A landscape with many valleys, sampled at points; each row gives a point and its height.
A ball rolls from a point to whichever of its 5 nearest points has the largest drop for the distance, and stops where none of them is lower. Distance is the straight distance between rows; heights are no part of it.
Nizup h=3.70: .06, .07, .13, -.21, -.10, -.33, .16, .00, .41
Vusof h=4.76: .17, -.46, -.12, .18, -.25, -.35, -.11, -.44, -.09
tak h=2.90: .16, -.50, -.20, .30, -.36, -.25, -.17, -.45, -.21
kopu h=4.18: -.07, .30, .11, -.23, .06, .09, .26, .19, .32
napag h=1.77: .23, -.35, -.10, .18, -.27, -.01, -.18, -.31, -.29
zodad h=0.18: .09, -.04, -.16, .05, .02, .44, -.33, .04, -.41
tet h=3.92: .03, -.10, .11, -.22, -.16, -.54, .15, -.03, .44
kadim h=0.06: .06, .00, -.07, -.01, .10, .37, -.22, -.02, -.31
fikub h=0.27: .01, .06, .07, -.08, .19, .26, -.03, .05, -.11
Seb h=0.16: -.02, .07, .00, -.03, .24, .35, -.14, .07, -.24
bol h=0.08: .20, -.29, .01, .05, -.14, -.14, -.10, -.28, -.16
vatu h=3.10: -.20, .49, .11, -.04, .19, .24, .29, .34, .24
gel h=1.73: -.25, .45, .07, .01, .38, .28, .23, .40, .14
Pas h=1.23: -.19, .40, .08, -.04, .37, .33, .14, .33, .00
gapiv h=0.93: .21, -.23, -.08, .16, -.28, .15, -.23, -.19, -.44
zam h=0.45: .18, -.12, -.21, .13, -.26, .40, -.34, -.04, -.53
vife h=0.24: -.15, .20, -.05, .01, .33, .41, -.14, .27, -.24
pura h=1.90: .02, .21, .14, -.21, .16, .10, .14, .10, .13
nido h=5.54: .09, -.30, .07, -.06, -.08, -.44, .00, -.23, .15
Runab h=0.96: .12, -.03, .11, -.13, .06, .03, -.01, -.05, .00
kegi h=4.78: .02, -.25, .06, -.12, -.17, -.56, .08, -.11, .37
gabom h=0.92: .22, -.30, -.19, .25, -.42, .16, -.27, -.20, -.53
tofo h=7.37: .06, -.51, -.05, .10, -.17, -.54, -.11, -.39, .07
sagu h=1.95: .20, -.43, -.20, .31, -.46, -.15, -.19, -.40, -.37
tup h=0.15: .10, -.07, -.06, -.06, .04, .29, -.22, -.06, -.27
ralet h=4.97: -.08, .37, .12, -.23, -.13, -.15, .28, .22, .56
bati h=4.08: .11, -.16, .04, -.14, -.09, -.42, .07, -.15, .20
ton h=1.85: -.47, .57, .08, .29, .57, .34, .00, .56, -.13
bepa h=6.74: .05, -.39, .05, -.04, -.17, -.58, .02, -.24, .26
putiv h=0.17: -.35, .52, .08, .10, .45, .36, .13, .45, -.04
dafo h=7.48: .05, -.47, .01, -.02, -.17, -.70, .00, -.17, .29
Vuv h=0.39: .16, -.09, .00, -.06, .05, .13, -.12, -.12, -.18
zega h=0.63: -.05, .09, .05, -.17, .15, .19, .09, -.01, -.01
peg h=2.80: -.32, .68, .08, .07, .25, .25, .31, .45, .29
vil h=6.67: -.06, -.67, -.21, .21, -.18, -.61, -.08, -.37, .12
ras h=0.73: .23, -.23, -.14, .19, -.37, .21, -.28, -.14, -.58
keva h=0.20: -.10, .13, -.07, .08, .31, .47, -.21, .21, -.32
zigef h=2.03: .12, -.15, .06, -.15, -.06, -.11, -.01, -.15, -.01
Vetat h=0.46: -.23, .34, .01, .05, .45, .41, -.04, .41, -.16
Guf h=3.15: .09, -.04, .09, -.20, .04, -.23, .10, -.07, .21
marem h=3.65: .08, -.04, .12, -.19, -.09, -.39, .11, -.04, .34
kovub h=3.83: -.14, .63, .07, -.10, -.10, .03, .34, .25, .63
Zit h=0.84: .18, -.14, .00, -.01, -.03, .03, -.12, -.19, -.20
Gena h=0.14: -.01, .06, -.11, -.02, .18, .44, -.19, .14, -.32
levo h=3.19: .03, .14, .14, -.22, .02, -.11, .18, .02, .23
subop h=1.30: .18, -.36, -.20, .36, -.51, -.01, -.18, -.30, -.55
leda h=5.65: -.02, -.62, -.22, .29, -.25, -.53, -.11, -.42, .00
rara h=1.00: .21, -.24, -.10, .05, -.14, .16, -.21, -.19, -.32
gim h=0.85: -.38, .43, .03, .16, .52, .43, -.08, .47, -.15
rolar h=8.10: -.06, -.61, -.06, .11, -.18, -.73, -.01, -.22, .23
keguv h=1.20: -.07, .25, .10, -.14, .24, .25, .14, .17, .04
tufip h=3.52: -.29, .69, .07, .02, .06, .21, .40, .34, .46
lito h=4.00: .06, .19, .13, -.23, -.12, -.27, .23, .09, .46
taga h=0.44: -.11, .53, .09, -.09, .01, .09, .33, .26, .47
datu h=4.32: .14, -.29, .05, -.01, -.11, -.28, -.07, -.26, -.02
dar h=4.14: -.14, .44, .09, -.12, .13, .16, .28, .23, .26
Dumo h=0.29: -.14, .17, -.02, -.09, .27, .38, .01, .19, -.14

For each start below, name the point where the ball stops.
Dumo -> kadim
Vuv -> kadim
zega -> kadim
tofo -> bol
zam -> kadim

Call two points neighbours if one is among the 5 nearest of the other. Go from one point of each pair to the other, from neighbour to neighbour, staying as low as possible. Name the highest point that can't be avoided.
bol and putiv -> Zit
putiv and kadim -> Vetat
taga and kadim -> vatu

Two balls start at each pair of points below. Name the first point that both come to, or write -.
vife and levo -> kadim
rara and ras -> kadim
gabom and gapiv -> zam
